Points, in no order, along strands that fork and pass close to each other.
(in the rows, 128 means zero)
Points whose rows are less than 103 apart are linked; no others are. Some points are linked to none.
kepon: [102 171 148  84 108 131  91 107 153 128  85 110 149 118 124 187 128  77
 169  87]
dutu: [157  83 154 164  86 124 112 110 122 115 181 137 120 195 119  74 160 122
  92 144]
Ronu: [128 111 155 123 214  81 133 152 156  98 113 146 137  89 189 143  93 201
 137 149]
dafif: [120 167  92 140 106 177 115 110 153 133 139 105  96 174  88 117  83 110
 154 119]
kerir: [ 84 139 113 117 170 129 156 168 115  92 153  99 128 118 150 103 129 170
 140 159]
bele: [125  91 111 136 120 133 110 135 139 135 127 144 152  78 138 144 152  77
 119 107]
pobap: [140  94 118  88 120 143 138 132 153  83 108 107 153 185  92 105 154 154
 105 131]
Roki: [143 135 122  74 103 145 116 141 102  93 105 158 105 106 170 169 159  73
 109 115]
Tad: [106 153  94 120 118 140 103 130 145 119  85 165 197 137 118 167 116 138
 104 122]
mapu: [223 119 118 113  81 156  98  98 145  96 100 128  84 193 135 141 131 106
 119 137]
Ris: [101 189 130  96 193 112 163 131  93 166 130 131 106  90 145  94  91 140
 119 150]
pip: [144 138 164 119 157 145 129  84  95 189 148 148 139  83  95 141  71 127
 120  96]
buba: [148 137 124 165  82 149 103 119 150 115 129 123  80 140 154 113 146 103
 172  78]
vodi: [ 65 205  75  94 124 154 107 139 109 113 141 161 124 112 131 127 132  92
 105 133]
vuro: [ 99 129 125 157 160  82 136 156 133 124 134 177 198 105 147 159  88 155
  83 170]
Pebe: [192  92 156 152  84 134  95  87 126 156 141 110 143 220  78 125 128 144
 110 147]
Dusa: [146 131 112 132 100 144 134 115 161 129  84  79  99 144  94 157 129 156
 197  93]
Tusod: [140 145 108 121 134 144 124 127 142 125  74 132 114 108 128 165 116 154
 171  78]
Moti: [164 122 128 153 126 144 127  92 125 168 169 119 119 201  85 126  67 161
 139 137]
bel: [165 110 164 154 146 113 146 105 104 133 168 170  89 160 137 108 100 160
 130 115]
zak: [139  88 129 148  99  93 138 117 111 122 172 130 106 219 122  97 152 138
 113 174]
paze: [168 163 165 131 189 112 153 123 108 156 108 150  84  87 170  96  89 187
 142  79]
kon: [ 87 118 148 155 207  76 117 140 148 135 133 163 194  85 143 124 100 170
 105 151]
gokug: [ 80 179 124 107  86 131  85 117 158 130  79 134 199 137 116 194 139 106
 125 103]
nid: [181  82 164 111 102 145  97  98 140 142  89  92 156 123  88 170 140 117
 131 102]
pag: [178 109 115 124  77 178 132 134 154 117  87  54 141 157 120 101 160 123
 122 151]
gopu: [106 118 149 131 130 110  96 106 145 152 122 152 124  62 133 155 134  57
 138  83]
rap: [ 79 187 116  83 144 152 124 107 102 143 160 165 125 112 107 110 117  84
 100 126]
Zez: [182 111 118 161  96 124 102  84 119 175 159 138 129 229 115 134  97 141
 124 150]
kufef: [147 124 134 115  97 164 138 120 120 143 131 111  94 138 127 139 135  70
 144 136]
loma: [126 111 163 123 192  61 143 119 157  91 127 169  77 129 133 104 129 181
 146 104]
zovit: [168 108 114 150  74 177 115 139 147  96 104  85 144 166 136  78 174 148
 116 108]
sasun: [111 165  92  80  83 190 116 148 123  93 128  85 121 147 131 130 156  70
 129 146]
luv: [141 128  83 135  88 145 131 120 165 128 137  73  96 189  93 121 128 106
 152 152]
fol: [148  98 127 157 184  98 143 163 143 125  92 162 162  80 170 169  89 187
 142 120]
Nik: [120 131 106 127 147 118 136 135 123 141 100 180 186 106 121 179  87 135
 100 141]
dab: [ 98 129 178 158 192  96 133 129 126 171 158 137 123  76 143  74 120 153
 125 117]
dak: [ 69 123 131 110  97 105 157 160 115 116 112 129 204 126 136 153 175 134
  99 167]
boke: [154  76 150  89  93 111 121 113 156 119  86 112 140 127 118 166 175  99
 126 104]
guk: [126 112 127 148 154 122 166 106 127 152 175 114  96 176  81 112  81 149
 152 169]
vozul: [143  86 172 168 102 150 113 103 117 162 164 118 142 136  93 110 133  99
 122 119]
Bup: [149 110  58 139 155 132 116 183 113  93 185 133 131  75 146 120 130  97
  92 139]
patap: [131 112 183 123 225  74 124 128 150  94 150 157  96 101 183  90 100 190
 126 135]
gurop: [147 124 198 186 184 113 134 113 124 171 177 131 107 106 154  75  74 179
 133 111]
borov: [128 169 168 137 202  93 136 149 117 161 124 141 104  66 189  70 105 168
 116 105]
duk: [114 125  78 131 161 132 138 153 119 135 193 120 127  85 110 113 102  95
 116 163]
Latu: [107 154 164 147 138 115  91 101 116 174 101 129 137  77 110 152 129 149
 150  58]
zan: [167 113  98 142  77 121 105 109 175 140 135  77  88 168 103 144 128  48
 151 163]
zis: [ 71 155 113 131 119  93 139 151 113 129 115 169 166  89 152 153 151 121
 100 149]
Sev: [159  94 127 120 113 136 140 125 142  98  98 117  94 196 104 122 135 160
 147 132]
mufeg: [202  79 159 114 100 139 119  98 135 140 101  87 140 170  69 134 127 135
 116 150]
nadu: [ 92 171 106 127 102 153  92 133 118 133 111 170 167  90 163 175 123  62
 101 114]
garug: [109 143 108 148 120 192 124 124 133 139 155 103 127 131  97  97 108 116
 142 121]
pubib: [179 100 141 140  63 119 135 109 147 110 105  99  99 213 126 111 186 145
 127 134]
lodeb: [154 128 176 121 150 120 148  81  96 158 143 172  93 117 122 122  96 140
 124  95]
dofo: [148  64 131 150 156 135 152 171 126 111 141 103 152 101 147 112 125 143
 133 146]
Zot: [ 78 157 110 158 103  43 158 165 116 119  91 163 148  90 166 182 154 123
 108 157]
ket: [100 155 113  98  96 129 119 152 109  76  94 179 128 114 177 159 173 109
 109 106]
gatip: [ 83 176  78 106 127  99 136 184  91  83 136 146 129  96 147 150 165 133
 107 154]
dozo: [120 117 111  75 120 155 163 152 112  86  88 112 154 166 115 130 154 153
 127 150]
vivag: [107 157 102 107 177 112 155 177 101  63 205 101  95 129 137  91 128 169
 131 175]
nuko: [121 148 165 139 125 115 115  91 129 171 112 144  88  85 128 149 141 108
 163  73]
guf: [154 115 113 145  54 106 144 111 115 138 125  96  80 213 155 129 169 116
 153 167]
Tino: [131  97 156 157  85 116  95 101 151 136 175 143 119 179 100 102 153  87
 114 120]
zigam: [137 111 125 137  66 165 128 157 127  92 116  97 132 125 170  97 205 103
 121 105]
Pek: [125  90 147  83  92 122 149 157  93  95 101 145 196 136 131 144 187 134
  74 167]
Kaza: [154 149 137 129 179 130 136 123 130 152  95 133  97 101 136 134  77 181
 155  74]
kobis: [127 122 102 143  77 139 107 143 173  95 107 105 117 126 160 115 180  87
 143  81]
tetem: [133 112 120 162 151 139 123 154 139 138  97 135 181  85 146 153 107 180
 143  95]
tep: [ 74 112 142 130 181  79 134 125 144 149 121 132 171  94 103 127 123 161
 143 141]
ridos: [125 117 193 161 175 146 138 127 115 106 178 135 134 122 168  66  98 192
 131 112]
Goz: [140 110 181 158 117 144 117  88 103 193 156 107 127 107  84 144  96 116
 151 100]
Gavar: [ 58 150 146 138 181  91 126 125 126 165 130 142 137  86 114  94 137 128
 121 134]
Vodug: [ 93 180  66  99 109 194 107 153 124 100 129 132 154 139 132 129 125 101
 108 132]
rigo: [103 146 149 120 156 107 132 113 139 121 108 163  80 128 125 107 140 153
 151  95]
Kuza: [ 86 144 159  81 133 125 119  83 103 141 121 166 129 111  98 142 140  91
 126 118]
balu: [157  56 111 136 127 112 150 164 141 107 139  83 127 114 124 113 162 113
 129 159]
nubi: [ 96 192 106 135 178 100 142 141 110 186 141 170 176  78 147 134  65 129
  69 167]
Tavul: [135 114 142  87  93 166 136 139  99 107  81 134 186 144 135 142 146 145
  93 139]
veri: [168  69 102 143  97  99 134 137 155 128 145  83  90 139 111 119 162  68
 128 168]
rupe: [104 177  77  87 149 124 135 181  81  69 182 113 106 116 125 120 167 137
 120 161]
tomoz: [ 93 161  95 133 186 135 143 146 104 159 178 131 163  68 131 106  78 119
  94 166]
rol: [ 93 157 104 128 162 169 151 139 115 122 133 125 139 116 126 101 105 157
 130 137]
bov: [104 167 100 117 137 114 100 118 130 163 109 161 144  60 142 172 116  60
 130 116]
ribe: [139 124 143  73  88 124 116 127 142 106  78 129 132 116 159 178 181  71
 130 100]
fif: [ 91 148 139  82 137 115 141  98 109 108 114 166  90 145  97 125 138 130
 131 121]
Fani: [147 157 123 180 143 131 154 105 130 183 152 102  79 140 122 118  64 158
 179 111]
kek: [139  89 136 114 163 139 177 136 128 138 114  97 120 124  98 137  98 148
 169 164]
dorum: [151  70 167 171 162 140 139 145 126  98 183 131 129 118 158  82 122 160
 117 126]
tutok: [139 116 101 145  83 136 125 134 196 107  97  73 110 153 117 137 161 133
 171  87]
Delo: [123 117 138 141 107 112 160 102 106 149 171 132  86 193 109 116 118 131
 146 171]
kuner: [151 115  90 128 117 160  94 145 137 110 153 140 137 106 138 119 127  71
  99 123]
tel: [107 142 136 152 129 132  82 129 122 162  96 117 187  86 107 170 109 165
 134  70]
netok: [118 140 109 126  92 109 161 106 116 137 135 125  56 205 124 138 142 125
 165 164]
fov: [155 140 102  86  76 186 132 143 126  99  99  61 106 157 112 119 147  96
 130 168]

Follow the links from the first point to the second, and from the first to the third. Name the last point that the two ways share.
kerir; Tino; boke -> Delo
loma; vuro; ridos -> dab
dofo; gokug; Ronu -> dab
nubi; nadu; Kuza -> gopu
ribe; Sev; Tino -> Delo

A fork is a point with three links, a tip a point with one. Leave the first point through the second and follow the links. Name the first fork or tip that comes.
dab; Gavar -> kepon
dafif; luv -> dab
patap; loma -> kobis
Delo; zak -> bel
gurop; ridos -> zis
zigam; zovit -> gopu
zis; dak -> Delo

A fork is a point with three links. Follow the links from the first point to the second and name the forks in between, in order.
patap; tomoz -> gopu
Kuza; veri -> kobis dab
Zot; Gavar -> zis dab
kobis; gatip -> dab
luv; Tino -> zis Delo
nid; Sev -> Delo
Tino; dafif -> Delo zis
ridos; Pek -> zis
rap; paze -> kobis
tep; Sev -> dab zis
